Each row is a point on a landscape with many valleys, with its height.
From any point a ball rolls to the lowest of the 2 points nearest to it. It stops when none of these is lower. Distance is the straight distance between rows; heights are no part of it.
Z641 height 659: [ -7  -4 -13   1 -11  12 -12  -9  -3  33  -4   9   7   9  -3  -2   6 -14
   8 -30   0 -12  -5  -2  -4  17  13  -2 -17 -11   6   9  -4   3  18  -6
 -17 -14   8 -34   0]
Z447 height 518: [ -4  28 -18   2 -23  -2  11 -20 -11   3  -2  -1  -1   1  -4   2  28 -18
   7 -17 -14 -17  -7   8  13  10 -10   0 -22  -7  12   8  -3  11  26 -10
   1   3   9  -2   7]
Z799 height 402: [-10 -20   2  12   9  10 -11  23  11 -13  27   6  13  -5  21  -4   5   9
   4  28   2  12   1  -6 -24 -10   5  -1  14  -6   0  22   9 -13 -22   3
  10  -2  -9 -12  10]
Z877 height 381: [  3 -37   6   8 -11  14 -10  10   7  14  11   2  -9   4   1 -10   9   2
  20   9  27   3   5  -4 -28  -3  19  -1   5 -17   4  25  -3   2 -10  14
   0 -17 -15  -6  11]
Z538 height 333: [-22   3 -31  20  -7  16 -16  18   2  20   8  15   8  19  11   0   1   5
  21 -14 -13 -12 -16  -1 -10 -11   8   8  -8  -9  -5  21  19 -15   8   6
   5   7  13 -31  -5]
Z789 height 534: [ -3   2 -14   7  10   1  -3   9  -1 -15   7   0 -21   5  13   9 -27  19
   8  24   2 -11 -12   9   6 -13  -4  13   6   0 -11  -9  11  -5   0   6
  14   8  16  25  -8]
Z449 height 476: [ -1  28   9 -14   2  -4   9 -10  -5 -43   0  -7  13 -12   5   1  24 -18
 -13  23 -19   8   3  -3   2  12 -25 -10   3   5   5  -1 -12  -4  -1 -21
   8   2  -7  10  12]
Z115 height 512: [ 10  13  29  -8  -7 -19   6  11   8   6  -3 -20  14 -11  -7  -5  26   3
 -18 -24   2  45  25  -4   4   4  -3  -7   4  17  -4 -10  -9   2 -16  -1
  12   7   1  22   9]
Z20 height 688: [ -1  10 -17   3 -12   6 -19  -2  -9  37   2   7   8   7  10   0  12 -17
  13 -44   5  -1   4  -7  -4  40  16   5 -14  -9 -10  11 -10   3  17 -12
  -9 -11  26 -26  11]
Z293 height 324: [  0  16 -11   4   9  -2 -22  11   4  12  15   4  16  -3  24   7 -11   0
  -5 -25   5  11  10 -12  -1  36   4   3   3   3 -23  -5  -2 -10  -6 -13
   3  -3  31 -11   9]
Z179 height 394: [ 13  33  -8  -5   7 -17   6  -5  -1   7 -10  -7 -12  -7   1  16 -13  -1
 -13 -27  -4   1   6   6  33  16  -8  13  -8  10 -17 -32  -3   5  17   0
   1  11  28  17  -3]
Z649 height 561: [-19   3 -14   9   4   9  -8   5  -2 -13  13  13  14   4   8   4   1   1
   5   9 -15 -13  -7  -5  -7  -7  -7  -3  -4  -5   5  13   7 -14   0  -6
   0   4   2 -20  -3]
Z560 height 605: [ -4  -3  14   3   8  -6   7  25  13   1  10   7  28  -2   0  -5   3  14
  -9   0 -20  10   4   2   0 -44   4   6  13  19   5   0  12 -13 -20  20
   0   6 -14 -15  -7]
Z62 height 290: [ -2 -33   0  13  -1  14  -8   8   2 -10  18   5 -17   2  13  -8  -2   5
  20  32  22   0  -1  -3 -29  -4   7   1   9 -16   1  24   3   3 -11   8
   9 -10 -13   7  14]
Z905 height 186: [ -4 -25  -2  17  -2  12   3  16   1  -4  17   6 -14   9   9 -11  10  10
  21  29   7  -2  -5   5 -19 -32   8   5  10 -10   8  25  13   6 -11  21
  13   0 -16   7  10]
Z500 height 633: [ 11  -5  26 -12  25 -19   0   7  13  -2 -11 -12  12 -10  -8   6 -22  10
 -28  -8  12  23  14  -7   9   8  -1  -2  14  15  -9 -28  -3  -7 -23  -3
  -2   2  -1   5 -10]
Z889 height 497: [-13   1 -10  -1  -4  11   9 -21  -5  -8  -6  10   5   3 -14   1   0 -10
   3  10 -13 -25 -16   5   3  -7  -9  -6 -13  -6  19   5  -1  -1  14  -8
 -15  -2  -9 -19 -10]
Z250 height 768: [ -5   6 -24   6  24   1 -19  13   2  -1   9   7  -4  -1  17  15 -40  15
  -2  -1   5 -12  -6  -4   2  22  -2  10   6   2 -25 -17  10 -14  -1  -9
   1   6  29  -4  -8]
Z790 height 607: [ 10   3  11  -1  13 -16  -5  19  13  11  -4 -10   6  -1   3   8 -23  18
 -20 -21   8  23  12  -6  12   3   4   6   8  15 -20 -26   0 -10 -19   7
   2   4  14  10  -8]
Z335 height 332: [  6  29  -1  -7  10 -17   3   2   0 -15  -5  -9  -6  -8   7  12 -12   2
 -13  -3  -9   6   7   3  24  10 -16   5   3  10 -14 -27  -6  -4   2  -5
   9   9  21  25  -4]
Z700 height 783: [  3  14  -7  -1  26 -12 -18  15   4  -7   8   2   9  -9  21  14 -30  12
 -18  -7   1  11   8  -7   8  24  -8   6   7   9 -26 -22   2 -19 -12 -13
   1   8  27   2  -1]
Z133 height 658: [ 13  -9   1  -2 -15  -3  12  -7 -11  -1 -11 -14 -40   7  -6  -3   1   5
  17  13  14  -5  -5  12   3  -7  -2   8   0  -9   1  -4  -1  20  12  16
  16   1  -4  42   0]
Z829 height 699: [ -9 -30   5  -2  12  12  -1   5   7 -17   5   8  -2  -8  -2  -6 -16   3
   1  40   9 -13  -9  -4 -18 -16   2  -5  12  -8  10   9   5  -9 -14   4
 -10  -9 -26 -16  -4]
Z389 height 448: [-15 -14  -9  13  13  11 -19  23  10  -2  20  13  12   0  21   3 -16  10
   8  15   8  -2  -4 -11 -23   1   7   2  11  -7 -12  19  14 -18 -16   0
   3  -4   3 -24   2]
Z400 height 587: [-17   8  -3   7  13   2  -3  21   9   3   5  12  30   2   3   1  -7   8
  -6  -5 -22  -1 -10   5   4 -36   2   4   3  11   2   1  15 -19  -9   8
  -5  11  -1 -25 -14]
Z452 height 593: [ 12 -30  24  -6  -7   1   6 -12   6  33 -31  -3  -3  -2 -36  -5  -6  -2
  -9 -23  23   8   6  -2  -2  -1  15  -6  -1   7  10  -5  -7  13   5  11
 -22  -2 -16 -12 -17]
Z847 height 550: [ 17  -7  26 -11  -7 -12   3 -17   2  28 -29  -9   3  -6 -29  -1   3  -5
 -18 -34  12  16  14  -6   8  11   5  -4  -5  11   1 -13 -14  16   2   0
 -13   0  -6   0 -11]
Z232 height 750: [ -3 -18   6  -7   7   7   5 -21   4  -6 -13   9   4  -4 -14   0 -16 -13
  -7  18   5 -24  -8  -4  -7   8  -2 -15  -3 -12  17   0  -8  -3   4 -13
 -25 -17 -21 -25  -6]
Z744 height 443: [  9 -16  22 -12 -10  -2  14 -11   4  -2 -12  -3   0  -3 -23 -13  12  -7
  -1   9   6   5   8  -2  -6 -14   4 -12   2   3  18   7  -9  12  -1   3
  -8  -7 -33  -3  -3]
Z415 height 606: [  3 -12  10  -4  -6   4  -3  -1   0 -11  10  -3  -2  -1   5  -8  14  -6
   3  15  11   8   6  -8 -16   8   4 -13   3  -9   7  17  -8   6  -7  -7
   2 -10 -13   5  13]
Z545 height 319: [-16   9 -16  16   8   3 -12  27   4  -1  19  11   7   6  27   8 -14  20
   5   0 -11   4  -5   0  -4 -17  -1  10   6   4 -16   7  18 -19 -10   7
  14  15  19  -3  -4]
Z667 height 588: [  2  25 -33   4   9   0  -9 -17  -8   0  -5  10  -4  -9   7  20 -16 -16
   0 -17  -7 -30  -8  -7  15  43 -15   5 -11  -1 -11 -18   5   2  23 -17
 -10   6  31 -15   0]
Z361 height 358: [-19  25 -12   8   6   5  -5   9 -10 -35  16   3   9  -3  14   7   8  10
   6  15 -24  -9 -10   0   1 -16 -17   5  -4   9  -3   7   9 -15  -3  -5
  18  17  12  12   2]
Z646 height 446: [  8  15  19   0 -10 -12   6  16   3   3  15 -14  21  -3   6 -11  39   6
 -10 -18 -12  41  18  -1  -2  -8  -1  -8   4  13  -4   7  -2 -10 -21   3
  19   4   1  16  20]
Z93 height 469: [ -3   3  24 -18  15  -3  11  -6   4 -33  -1  -1  29 -12 -12 -11  13  -8
 -15  24 -18   9   5  -4  -4 -20 -11 -17  14  14  19  -1  -6  -9 -15  -7
  -5  -4 -35 -11  -4]
Z453 height 488: [ -3  -9 -21  18 -16  16 -19   1  -9  19  13   4 -16  11  21   2  10  -5
  32  -4  21  -5  -5   2 -16  21  12  10  -7 -20 -13  23  -2  10   8   2
  13  -7  20   4  17]
Z403 height 773: [ 17  -7  15  -7  -5 -12  -3   1   0   9  -6 -13 -13  -6  -4   1   0  -2
  -6 -13  22  15  15 -11   1  27   3   1   3   3  -7 -13 -13  12  -4  -1
   1  -6   5  22   7]
Z2 height 719: [  5  -3 -13   0   1   4 -22  -4  -5  22   2   6  -1  -5  10   4 -11 -15
   5 -26  18  -3   3 -10  -4  44  12   3  -4  -6 -16  -4  -9   3   7 -14
 -14 -13  22 -16   9]
Z454 height 395: [  6   8  -3   0   0  -7 -16  10   2  34  -1   1  15   1   7   5  -6  -1
  -9 -45   4  17  13  -8   6  23  11   6  -3   5 -18  -9  -7  -6  -2  -6
  -9  -3  24 -11   4]
Z985 height 229: [  0   9   0   1   7  -4 -17   5   4  -9  18   0   9  -8  23   6   0   1
  -7  -2   7  16   9 -11  -7  31  -3  -3   6   1 -14   1  -7  -9 -13 -17
   5  -3  16   4  14]
Z497 height 698: [ -5  11   9  -2  -9   1  -5 -13   1  10   7   0  37  -1  -5  -9  33 -23
  -6 -21  -7   7  13  -6 -10  12   9 -17  -9  -6  15  22 -14  -8  -1 -17
 -16  -8  -5 -36  15]
Z143 height 638: [-10  17  10  -3  13  -1  -5  20   2 -32  27  -3  34 -11  19  -4  23   6
  -6  17 -25  24   6  -6 -13 -19 -11  -6  11  14   3  14   2 -24 -25  -7
  15   8  -8   0  13]
Z830 height 307: [ 14   2  18 -12 -14 -12  21 -11 -10 -11 -16 -15 -16   1 -18  -9  21  -5
  -1   9   0   8   4   3   4  -6  -7  -5   0   0  10  -5  -7  20   6   4
  11   0 -19  30   1]
Z916 height 461: [  0  27   8 -15 -12  -7  26 -24  -7 -15 -19  -2  15  -4 -19  -4  26 -18
 -10   0 -28  -7  -4  14  18 -17 -16  -8 -14  10  21  -2 -11   7  14  -8
  -6   6 -16  -2  -6]
Z666 height 624: [  4 -33   9  -1  -3   7   5  -8   7  30 -24   2 -14   1 -32  -7 -21   5
  -2  -8  21  -8  -3   6   2 -16  17   1  -1  -1  11  -6   4  11  10  19
 -21  -6 -20 -14 -23]
Z608 height 573: [  2  13  -3   4  -2  -2   6   8  -7 -23   5  -9 -18   7   8   1   0  15
  12  17  -4   4  -5  11   9 -21 -13   8   3   4  -6  -3   6   0  -3  10
  22  12   7  37   2]
Z732 height 343: [  2  -4   4  -2  11  -4   4   4   5  -9  -5  -4  -6   2  -4   1 -21  13
  -9  11   1  -3  -5   5   9 -18   0   1   7   3  -2 -11   3  -4  -5   6
  -3   2  -4   8 -12]
Z13 height 751: [-11  -8 -22   5  20   8 -16   2   1 -14   8  12  -6   0  10  11 -36  11
   0  18   5 -23 -12  -3  -1  10  -3   3   3  -6  -9  -5  10 -12  -1 -10
  -5   0  10 -13  -9]
Z332 height 586: [-15   5  -8  13  -4   6  -7  15   3   0  20  12  26   7  12  -4  24   0
   8  -2 -17   5  -1  -2 -15 -15   3  -3  -3  -2   5  26   8 -16  -8  -1
   3   6   1 -26   5]
Z24 height 567: [ 14   0  11   5  -6 -12  -2  22   7  24   0 -12  -6   5   3   4  -4  20
  -6 -27  11  29  11  -4   2  -1   7   7   6  13 -17 -10   1  -3 -12  15
  13   6  17  25   1]
Z801 height 520: [ -6   7   4  -8   4   3   4 -13  -6 -35   7   1   4  -7   2  -1   9 -12
  -3  31  -7  -6  -1  -3  -8  11 -16 -11  -1  -6   8   7  -8  -3  -4 -19
   3  -3  -8   5   8]
Z945 height 471: [ 10  15  29 -26   3 -15  13 -16   2 -22 -18 -16  14 -15 -13  -3  21 -20
 -25  10  -4  23  23 -10   5  19 -14 -17   5   7   5 -16 -20   6  -6 -19
   0  -4 -16  11   6]
Z391 height 540: [ -7  10 -14   4  11   2  -8  -1   3  19  -5   7   9   5   0   7 -18   4
  -8 -24  -7  -8  -6   4  16   5   0   7  -8   6  -7 -11   9 -10  10  -4
 -14   5  16 -18 -11]
Z490 height 450: [  1 -34   0  12  -8  14 -16  19   7  33   5   7  -4   6   2  -5  -8   5
  15  -9  26   6   2  -6 -23   6  26   8   9 -17  -8  18   5  -2  -8  18
  -5 -15  -1 -16   6]
Z896 height 566: [-18   6 -12   8  21   4  -7   6   6   0   0  10  22   3   2   9 -25   7
 -10  -7 -13 -15  -8   1   6 -10  -3   4  -2   4  -1  -8  10 -19   2  -5
 -13   7   4 -33 -18]
Z989 height 524: [ 11   0   1   6  -1  -8   1  12   2   8   0 -10 -21   5   2   5 -16  19
   1  -7  12  10   3   3  11  -4   5  10   2   1 -17 -13   3   4  -3  12
  14   5  16  29  -1]
Z530 height 652: [  1 -30  -5   1   5  11  -2  -5   2  18 -14   8 -19   4 -11  -1 -31   7
   0   3  18 -15 -11   2   2  -2  15   3  -2 -10   4  -6   1   4  10   8
 -17 -10  -8 -11 -14]
Z152 height 594: [  2 -10  -7  14 -24   8   3   5  -6  39  -1  -1 -14  18  -3  -7  14   6
  19 -24   7   1  -2  11  -2 -16  16  12  -7 -11   0  12   7  13  11  21
   5   3   1   6   2]
Z816 height 378: [ 13   3  19 -15  -5 -16  25 -15  -6  -6 -32 -17 -25  -1 -26   2  -2   3
  -6   7   5   0   2   6  18  -9  -8   4   2   5   4 -22  -5  22  11   5
   8   3 -10  29 -16]
Z329 height 629: [  1 -18  -8   5 -19  13  -4  -5  -6  45 -11   5  -6  13 -10  -6   5  -3
  13 -27  12  -6  -5   3  -1   3  21   2 -12 -10   5   9   2  12  18   9
 -12 -10  -1 -15  -3]
Z611 height 458: [ 14  -5   3   1  13 -10 -17   9   7  30  -6   1  -2  -7   2   8 -31   7
 -13 -36  19  14  14 -13   9  29  14  10   6   8 -27 -26  -4  -2  -8  -1
 -12  -3  25  -4  -2]
Z507 height 504: [  5   5  -5   3  21  -4 -12   4   6  31 -13   4   6   1   2   9 -33  10
 -16 -38   5   1   3  -4  17  14  10   6  -1   8 -18 -28   1  -8   5  -1
 -16   1  21 -20 -15]
Z753 height 237: [ 13  20  -5 -13   7 -16   5 -15  -3 -15 -12  -5 -23 -11   2  17 -11 -12
  -7   4   5  -6   4  -2  16  33 -11   8   2   1 -16 -25  -5  11  10  -7
   1   2  19  23   4]
Z386 height 271: [-14  -6 -22  10  -7  14  -2   2  -3  20   4  10  -1  15   0  -3   5   4
  16  -8  -9 -17 -14   8  -2 -18   7   2  -9  -9   9  16  13  -1  12  10
  -3   2  -1 -17  -4]
Z640 height 481: [ 12  10  12  -3   3 -17  12  14   5   1 -10 -17 -15   3  -7   4 -13  22
  -6  -5   0  15   5   9  20 -24  -2   8   6  14 -10 -26   3   2  -3  18
  11  13   9  35 -14]
Z236 height 408: [ 11  27  20 -24   3 -15  21 -16  -2 -31 -19 -11  -5 -13  -7   5  13 -18
 -15  17  -6  12  11  -7  10  25 -23  -6   5   3  -5 -21 -17   9   3 -15
   8   0  -6  25   8]
Z258 height 382: [-15  16 -11  12  13   5 -11  18  -1 -26  22   5   5  -4  29   9  -5  15
   3  14  -7   5  -1  -3  -5   1 -12   4   4   6 -16   6   8 -13 -12  -9
  23  16  22  12   3]
Z216 height 330: [ -5  -8   4   0  13   1 -13  11   7 -17  20   1   6  -9  22   2  -8   6
  -5  21   9  11   5 -10 -18  10  -2  -5  10  -2 -11  10  -2  -9 -18  -9
   5  -5   1   3  12]
Z459 height 422: [  1  12  21 -16   6  -9   7   0   1 -30   4  -8  19 -10   0 -10  20  -6
 -14  20 -16  20  11  -5  -4  -5 -14 -13   8   8   8   1  -8  -5 -17 -12
   6   1 -19   5  10]
Z952 height 482: [  3  16 -14   3 -21   0   4  -8 -10  22   0  -5 -10   8   4   3  17  -7
  11 -26  -1  -6  -1   9  11  12   2   5 -18  -7   1   2  -3  13  21   0
   2   2  12   7  10]
Z866 height 679: [ -6 -35  -5   3  12  14  -9   4   9   0   3  14  -6  -2  -4  -1 -29   3
   0  19  18 -18 -10  -6 -14   1  12  -1  11 -16   7   5   5  -7  -4   4
 -19 -16 -16 -22  -8]
Z410 height 185: [ -6 -14  -7   9 -15   9   9   4  -3  14   1   9 -11  17  -8 -13  12   7
  21   2  -5 -14 -12  16  -3 -37  11   5  -3  -9  14  16  12   9   7  23
   1   1 -17  -2  -4]
Z579 height 399: [ -5  -2  13  -8  12  -2  14  -9   2 -14 -14   3   5  -2 -14  -3 -17   4
 -12  15 -10 -10  -9  11  12 -31  -2   0   5  10  12 -13   0  -3  -2   8
 -12   0 -20  -6 -22]
Z619 height 631: [  5   3 -15   6  -8   2   4  -8 -10  -7   0  -5 -39   4  11   9  -8   5
  16  16  13 -14  -6  12   7   8  -4  11  -4  -9  -9  -1   0  16  13   7
  20   2  12  37   6]
Z841 height 722: [ -1   5   4  -7  -6  -1  -5 -23  -2   0  -2   2  19  -6  -4   0  14 -28
  -4 -10   2  -4   9  -9  -5  32   1 -13 -11  -7  12   6 -16  -1   5 -26
 -22 -12  -5 -29  11]
Z880 height 337: [ 10  17   4 -17  -8  -9  16 -21  -4 -21 -15  -7 -18  -8  -8   9   5 -22
  -9  15  -1  -9   0  -2   8  31 -17  -3  -2  -3   1 -12 -13  14  12 -12
   2  -2  -2  17   7]
Z177 height 434: [ 12   3  11 -11   7 -14  11  -6   3   8 -24 -14 -16   2 -17   4 -21  13
 -12 -10   4   1   0   9  21 -10   0   7   2   9  -5 -29  -1  10   6  10
   0   7   2  19 -19]
Z120 height 647: [  5 -18  19  -4  -3   3 -10   3   8   8   5  -4  18  -6  -2  -6  15 -11
  -6  -1  13  19  14 -13 -21  12  14 -14   5  -6   8  16 -11  -2 -13  -5
 -12 -15 -17 -18  13]
Z81 height 554: [  7 -18   1   7 -15   4  -3   9   0  20   4  -8 -20  10   1  -6   2   9
  11  -7  21   7   2   0  -7  -6  12   7   0 -10  -2   9   2  10  -3  14
  11  -3   1  19   8]
Z311 height 675: [ -7 -11  11   0   0   5  -7  -3   6   1  16   1  33  -1   1 -11  24 -15
   1   2  -2   7  12  -9 -21   0   9 -19  -1  -5  16  26  -6 -11 -13  -8
 -16 -14 -18 -39  15]
Z281 height 449: [  3  14 -17  -1   5  -6   5  -4  -3   6 -10  -2 -15   3   0  13 -22   8
  -2  -9  -6 -12  -8   9  25   1  -6  13  -9   4  -8 -23   4  -2  17   2
   1   8  20  12 -12]
Z392 height 411: [  3  22   5 -18  -3  -8  23 -27  -5 -16 -20  -1   4  -5 -14   5   7 -22
 -15   6 -13 -12  -5   6  21   7 -17  -7  -9   3  11 -17 -13  10  17 -15
  -8   1  -9   1  -7]
Z859 height 543: [ -1   7  -4   0  -3   2  16 -12  -2  21 -18  -3  -2  10 -15   0  -6   8
  -4 -18 -18 -13 -10  20  27 -33   1   7 -10   9  10 -14   2   6  21  15
  -8  13   0  -4 -21]
Z198 height 197: [ 11 -17  19   7 -11  -7  13  23   9  12   7  -7   5   1 -10 -12  13  19
   3   0  -2  23   6   8  -3 -41   8   5  15  14   3   4  16   6 -20  34
  15  11 -15  16  -3]
Z18 height 549: [  5 -13  -5   9 -17   9 -11  -5  -9   5  11  -5 -25   4  17   0  11  -6
  21  11  26   3   5   1 -18  22   7   1  -1 -16  -7  20  -9  17  -1   0
  14 -11   8  25  25]
Z942 height 625: [ 14  11 -26  -2   6  -1 -11 -23 -11   4  -6   8 -22 -16  10  17 -16 -23
   4  -4   9 -26  -9  -8   6  58  -6   4  -6  -5 -13 -19  -4  11  22 -15
 -10  -6  28  -1   5]
Z112 height 505: [ -2 -26 -15  12  -7  14 -15  14   1  25   5   5 -22  12  10  -2 -19  12
  17   0  22  -6  -7   1 -14   3  16  11   2 -14  -9   9   7   0   0  13
   4  -9   6   3   3]
Z56 height 374: [  2  11  17   3  -8 -10   7  18   7  15   9  -6  29   1   1  -6  18  10
  -9 -26 -19  29  12   4   3 -23   6   1   3  18  -1   0   2  -8 -15  14
   6   8   0   1   0]
Z914 height 553: [ -6  20 -24   0  -8   2   2 -23 -12   8  -7   7  -3  -2  -1  10   3 -18
   0 -18 -10 -22 -11  -1  16  26 -10   2 -22  -4   7  -5  -2   6  30 -15
 -10   3  18 -16   2]
Z299 height 683: [  6 -17   1   5 -17   6  14  -9 -13  -1  -1  -5 -26  10  -8 -13  17   0
  20  16   9  -8  -6  13  -2 -21   4   0  -3 -15  13  14  -1  20   6  16
   9  -5 -16  24   6]
Z219 height 507: [  2  18   5  -7 -14  -5  21 -14  -6   9 -16  -1   5   7 -15  -8  17  -4
  -6 -17 -21  -3  -2  17  21 -30  -4   0 -13  12  14  -5  -3   7  16   6
  -3   9  -3   5 -11]
Z802 height 423: [ -8  -1   4  -3  -1   3  10  -2   1  -6   0  11  14   1 -12 -10   7   0
   1   4 -21  -9  -9  10   6 -40   2  -1   2   7  18   5   7  -2   3   9
 -10   3 -19 -14 -14]
Z222 height 718: [ -7 -13   6  -8  17   7  -1  -1   3 -43   8   3   3  -8   5   1 -12   3
  -3  51   0  -9  -6  -3 -14  -7 -12  -7  12  -3   7   3  -3 -11 -15  -7
   2  -8 -21  -2  -2]
Z182 height 59: [  3 -23   2  13 -11   6  11  16   0  11   5   0 -15  10  -6 -13   6  17
  15  11   5   2  -3  10  -5 -40   9   8   8  -1   6  10  18   7  -8  33
  12   6 -18  14   0]
Z409 height 351: [  7  -8  22 -14   5  -6  12   4   3 -26  -1 -13   0  -8  -7  -8   7   5
  -7  27  -4  17   5  -1  -9 -18  -8  -7  16   7   4  -3  -4   3 -13   2
  10  -1 -23  19   2]
Z26 height 747: [ 11 -14   4  -2   3  -1 -15   0  -1  10   0  -2  -6  -6   7   1 -12  -4
  -1  -9  23   4   7 -10  -9  31  13   1   3  -7 -11  -4 -10   3  -5  -8
  -5 -12  10   4   8]
Z77 height 432: [ -7  10 -28  18 -17  11 -12   2 -11  21   5   3 -15  16  14   2  11  -1
  25 -22   0 -10  -9   8  -3  12   5  10 -14 -13  -7  18   6   5  19   2
  12   3  22   0   8]
Z796 height 296: [-12  27  -2  -2  -1  -3   6  -6  -5 -23   8   0  11  -2   5   3  13  -4
  -3   2 -22  -3  -5   4   7  -8 -14  -2  -5   5   5   3   0  -8   3 -10
   7  12   5   8  -2]
Z782 height 500: [ 11 -11  32 -11 -14 -10  11  -9   7  17 -20  -8  11  -3 -29 -12  21  -6
 -13 -20   4  20  16  -2  -1 -10   6 -10  -2  12  13  -1  -9  15  -6   5
  -9   0 -24  -2  -8]
Z893 height 383: [  6 -22  15  -2 -10   7  15  -8  -2 -17   3  -2  -4  -1 -18 -21  27  -8
  13  26  -2   1   2   3 -15 -28   3 -13   7  -4  25  23  -2  13  -8   9
   0  -8 -39  -4   6]
Z984 height 799: [ 16   3  13 -12 -14  -9  -1  -9  -8  -1  -7 -14 -23 -11  -1   3  20 -20
   1  -3  19  14  18 -10  -4  44  -1  -2  -2  -5  -8  -2 -19  20   2  -8
   2  -6   4  30  23]
Z531 height 532: [-22  -5 -23   9   6  17  -8 -13  -2 -15   3  16   0   1  -4   6 -10  -4
   9  18 -11 -35 -21  -5  -9   3  -8  -6  -8 -11  10  10  11 -11  10 -12
  -7   1   2 -26  -9]
Z201 height 325: [ -7 -18   8   2  -5   8  13  -3   5 -11  13  11  17   0 -10 -19  24 -12
  10  21 -14  -8   0   0 -17 -30   9 -15   4  -1  29  31   3   1  -8   7
 -10  -6 -33 -29   6]
Z638 height 735: [-15 -14  -7  -1  25   9 -13   0   3 -33  12  11   5  -8  10  10 -32   6
  -5  38   3 -19 -11  -6 -13   4 -10  -3  10  -4  -1   1   5 -16 -16 -14
  -5  -5  -8 -15  -9]
Z339 height 565: [  2   4   3  -3 -11   4   3 -12  -6 -23  10  -6  -8  -3   9  -5  25 -14
  11  25   5   4   6  -1 -11  17  -7  -9  -4  -9   5  18 -11   8   1 -15
  13  -3  -4  21  21]
Z740 height 695: [  9  -6 -10  -7   5   1  -1 -20  -7 -15  -8   3 -26  -5  -1  11 -25 -11
   0  25  14 -24 -10  -5   2  35  -7  -2   1  -9  -5 -15  -6   8   9 -15
  -7 -12   5   8   0]
Z818 height 725: [ -2 -12 -13  -5  12  11  -5 -20  -2  -4  -6  12  -6  -3  -6   8 -26 -14
  -3  11  12 -26 -13  -7  -1  31  -1  -6  -3 -10   1  -8  -3  -1   9 -20
 -21 -14   0 -22  -5]
Z650 height 384: [-19  21 -32  20 -13   9  -7   9  -6  17   6   5   4  17  10   1  15   6
  20 -27 -18 -13 -14   6   4  -7  -1  10 -16  -5  -1  17  13  -5  16   2
  12  15  21 -12  -1]
Z135 height 613: [ -8  12   8   8   4  -3  -5  24   7  -7  28   3  42  -2  18  -5  30   6
  -4  -3 -21  25   7  -5 -17 -20   1  -5   6  12   1  21   8 -21 -24   0
  10   5  -1 -17  12]
Z775 height 574: [ -9  -4  -8   8   3   9   6   4   9  24 -10   8   3   8 -12  -1 -14   8
  -5 -11 -14 -12 -11  13  11 -33  10   6  -2   6   4  -7  12  -5  12  18
 -16   5  -3 -22 -23]
Z82 height 297: [ 12  -3  25   6 -19 -13  15  15   5  22  -4 -10  10   5 -16 -11  24  13
  -3 -25  -2  29  15   5   1 -29   8  -2   4  17   5   1   6   5 -13  23
   9   8  -9  12  -2]
Z965 height 263: [  7   5  11 -10   7  -9  10  -1   0 -22  -7 -11 -10  -5  -3  -1 -10   5
 -11  21   5   8   3   0   4   0 -13  -4   8   1  -3 -14  -4   3  -4  -3
   8  -1  -4  24   0]
Z475 height 377: [-10   4  -1   3 -10   6  15  -5  -6 -14  11   8  17   6  -9 -14  32  -6
  11   8 -28  -5  -7   8  -4 -35  -2  -8  -5   5  25  24   4  -2   2   5
  -4   1 -24 -13   1]
Z343 height 628: [ -7  12   7   0   9  -5   0  19   4 -15  14   0  21  -3  11  -1   6  12
  -8   4 -20  15   0  -2   0 -27  -3   0   9  12   0  -1   3 -15 -19   5
   8  11  -2   6   0]
Z84 height 493: [  3  -8 -17   6   8   2  -3   5  -1   9  -5  -2 -27   7   2   6 -29  17
   6   1  10 -12  -7   7  12  -2   5  14   0  -5 -10 -15   9   4   9  10
   2   3  17  16  -8]
Z944 height 598: [ 10  -3  -5  -3  -6   1  -4  -9  -8 -12   0  -3 -30  -2  11   1   0  -7
  11  19  19  -6   0   0  -4  27  -3   3  -3 -11  -7   0  -8  17   6  -6
  11  -5   6  30  14]
Z982 height 526: [ 11   5  31 -18  -3 -20  14  -5   3  -5 -15 -20  10  -8 -16  -6  17  -3
 -16  -7   1  27  18  -4   5   4  -8 -10   7  11   2 -11  -9   8  -9  -4
   4   3 -17  18   0]
Z584 height 661: [ 13  -1 -19  -4   8  -3  -3 -16  -8   7 -13   1 -32  -5  -3  11 -29  -7
   1  -2  12 -24 -10   1  16  37  -3   9  -6  -4 -11 -25   0  13  22  -7
 -11 -10  20   4  -2]
Z791 height 767: [-24  -2 -30  14  19  17 -28   7  -2  -4   8  19   5   7  16   9 -25   6
   7   1  -4 -25 -14 -12 -10  16  -6   3  -4  -7 -12   9  18 -18   4 -15
  -1   4  22 -33  -9]
Z706 height 211: [  2  19   5  -7 -11  -6  16  -8  -4 -20  -2  -5  -3   2  -2  -5  24  -7
   0   8 -14   4   1   6   7 -11 -10  -3  -6   0   9   1  -5   8   5  -2
  11   4 -10  18   5]
Z920 height 462: [-17  12  -5  -1   1   3   7 -12  -2  -6  -3  11  28   1 -11  -3  13  -9
  -7  -4 -27 -14 -10   6   7 -21  -7  -8  -9   6  18   8   1  -9   8  -7
 -13   6 -11 -25 -11]

For each start below, name the point where the ball stops.
Z2 | Z182
Z740 | Z182
Z343 | Z985
Z133 | Z182
Z13 | Z201
Z984 | Z182
Z143 | Z201
